Points, in no order, along strands that fork, close into loops and pass close to each other.
Points whose rows are less than 36.3 apart are linked; no others are.
q_132: [  3  31  25 -21  53  21   1  63]
q_728: [ 21 -42 -54  24 -29 -16   3 -28]
q_62: [ -8 -18  69  51 -55 -34 -33 -40]
q_169: [-49  11  48  38 -46 -15  -4 -23]
q_559: [  3 -26  25  24 -43 -23 -68 -20]
q_57: [ 66 -40 -11 -25   4 -15 -32 -34]
q_577: [ 70 -10 -16 -39  10  10 -31 -30]
q_68: [  7  56 -21 -53  46  45   9  27]
q_505: [ 11 -19  57  44 -62 -27 -65 -42]
q_330: [  3 -22  61  43 -64 -31 -46 -52]
q_410: [ 46  -5  11 -26  27   1 -24   9]
q_129: [ 33  44  10 -37  46  35  -8  39]
q_311: [ 23   9 -17 -35  22  11   7  -2]
q_634: [-44   7  31  34 -44 -11 -13 -21]
q_395: [ 63  -3  20 -21  25  16 -34  26]
q_723: [-45  33 -42  13  34  14  77  38]
q_375: [ -4 -35 -32  26 -51 -15 -19 -33]
q_364: [-22 -14  11  15 -23 -19 -43  -5]
q_182: [ -4  -8 -11 -16  20  -7   9   9]
q_677: [ -3  53  -2 -43  53  35  15  37]
q_350: [  5 -29 -26  -6  -1 -12   3 -13]
q_189: [ 35  14  24 -24  40  17 -17  39]
q_789: [-44  14   5  -9  31  -2   7  41]
q_113: [ 22  25  15 -34  47  18  -6  31]
q_358: [ 65  -4 -25 -46  11  20 -22 -28]
q_597: [  7 -42 -36   8 -17 -12   5 -20]
q_709: [ 25   4 -31 -25  17  14  24 -11]
q_739: [-23  -5  81  52 -45 -30 -27 -22]
q_6: [ 39 -50 -60  19 -20 -16   6 -34]
q_690: [-17 -24 -16  34 -60 -14 -15 -35]
q_71: [ 46 -50 -49  -1 -16 -12   0 -39]
q_357: [  0  -3   3 -19  30  -3  -2  22]
q_729: [-36  11  19   0  24  -6 -13  45]
q_510: [ 10 -28  35  36 -57 -23 -71 -37]
q_973: [ 35   1  -3 -27  23   5 -14  -3]
q_141: [-25  38  11 -24  56  14  25  48]
q_965: [ 17 -55 -12  18 -56 -25 -56 -50]
q_814: [ 18  35 -60 -21  21  39  49  -2]
q_216: [-20  -7 -21  -6  17  -1  20  13]
q_346: [-24 -13  47  46 -65 -25  -7 -49]
q_743: [ -7   6 -31 -14  21   6  39  10]
q_416: [-74  36 -19  -8  40  12  63  57]
q_19: [-32   4  65  44 -48 -24 -21 -25]
q_89: [-39  -1  17  23 -36 -12 -27 -12]
q_536: [-64  35   5 -14  45   7  34  59]
q_253: [ 57 -26 -37 -22   0   2   5 -38]
q_45: [-41   5  -9  -5  20   0  23  28]
q_628: [  8  32 -53  -5  26  26  62   6]
q_224: [ 20 -58 -32  22 -54 -19 -36 -51]
q_18: [  6 -20 -17 -20  10  -7   5  -6]
q_61: [  5 -49 -34  18 -43 -16 -24 -33]
q_883: [-15  50   5 -36  56  27  23  46]
q_916: [ 58   1 -42 -41   8  26  -5 -31]
q_293: [  5   5  15 -12  33  -2 -13  41]
q_890: [-44 -20  51  68 -62 -46  31 -45]
q_586: [ -8  21  20 -10  44   6  -5  56]
q_405: [ 12  36 -43 -34  28  40  40   3]
q_340: [-44  34  10 -23  52  12  34  54]
q_288: [ 19 -46   2  25 -63 -27 -59 -52]
q_387: [-53   6  43  52 -55 -17  21 -29]
q_226: [-61   4  52  59 -54 -28  37 -27]
q_750: [-78  35  -5 -12  40   9  46  58]
q_562: [ 73 -31  -9 -33   9  -3 -36 -28]
q_601: [-63 -13  54  74 -57 -41  45 -32]
q_897: [ 49 -42 -37 -12  -9  -7   0 -36]
q_547: [ 15   2 -39 -12  15  11  38  -7]
q_894: [ -8  32 -50  -5  30  26  70  17]
q_54: [ 59  -7  32 -13  25  17 -34  46]
q_818: [ 61 -11 -49 -31  -1  19   6 -37]
q_700: [-58  30 -31  -4  34  15  67  44]
q_91: [ 13  37 -28 -43  32  36  23   3]
q_617: [-17  16  31   1  41   9  -9  72]
q_281: [ 21  46  22 -31  56  35   0  59]
q_306: [ 13  46 -26 -52  40  40  10  15]
q_260: [-26 -10   6  34 -59 -12 -14 -38]
q_454: [ -1 -30  12  11 -24 -22 -58  -8]
q_120: [ 41   5  31 -14  34  18 -23  53]
q_290: [-36 -21  50  61 -64 -35  15 -47]
q_803: [-29  12  32   7  27   0 -22  64]
q_768: [-24  29 -49   1  31  19  74  25]
q_176: [-19 -13  26  41 -66 -20 -16 -47]

A piece is two or more points that can be reached from each other along the links. Count, over all rows, the pieces, the separate loops (a circle has one, a figure eight two, a Y none), the forks (points with three links) and the tips (points with one).
pieces | 3
loops | 4
forks | 4
tips | 2

A fork is a point with three links, a tip a point with one. Leave the first point through the second and follow the links. Name the first fork or tip that comes.
q_897, q_253 | q_57
q_176, q_260 | q_288
q_182, q_357 | q_586
q_311, q_709 | q_216
q_559, q_510 | q_169
q_71, q_6 | q_182

How many points has the smallest loop of links through each point below? Write none if it is on no loop.
q_364 | 12
q_803 | 10
q_61 | none
q_358 | none

Name the points in between on the shortest way along the links from the first point to the second, in order.
q_290, q_634 | q_890, q_601, q_226, q_387, q_169
q_330, q_226 | q_62, q_739, q_19, q_169, q_387
q_617, q_789 | q_803, q_729
q_897, q_182 | q_71, q_6, q_728, q_597, q_350, q_18
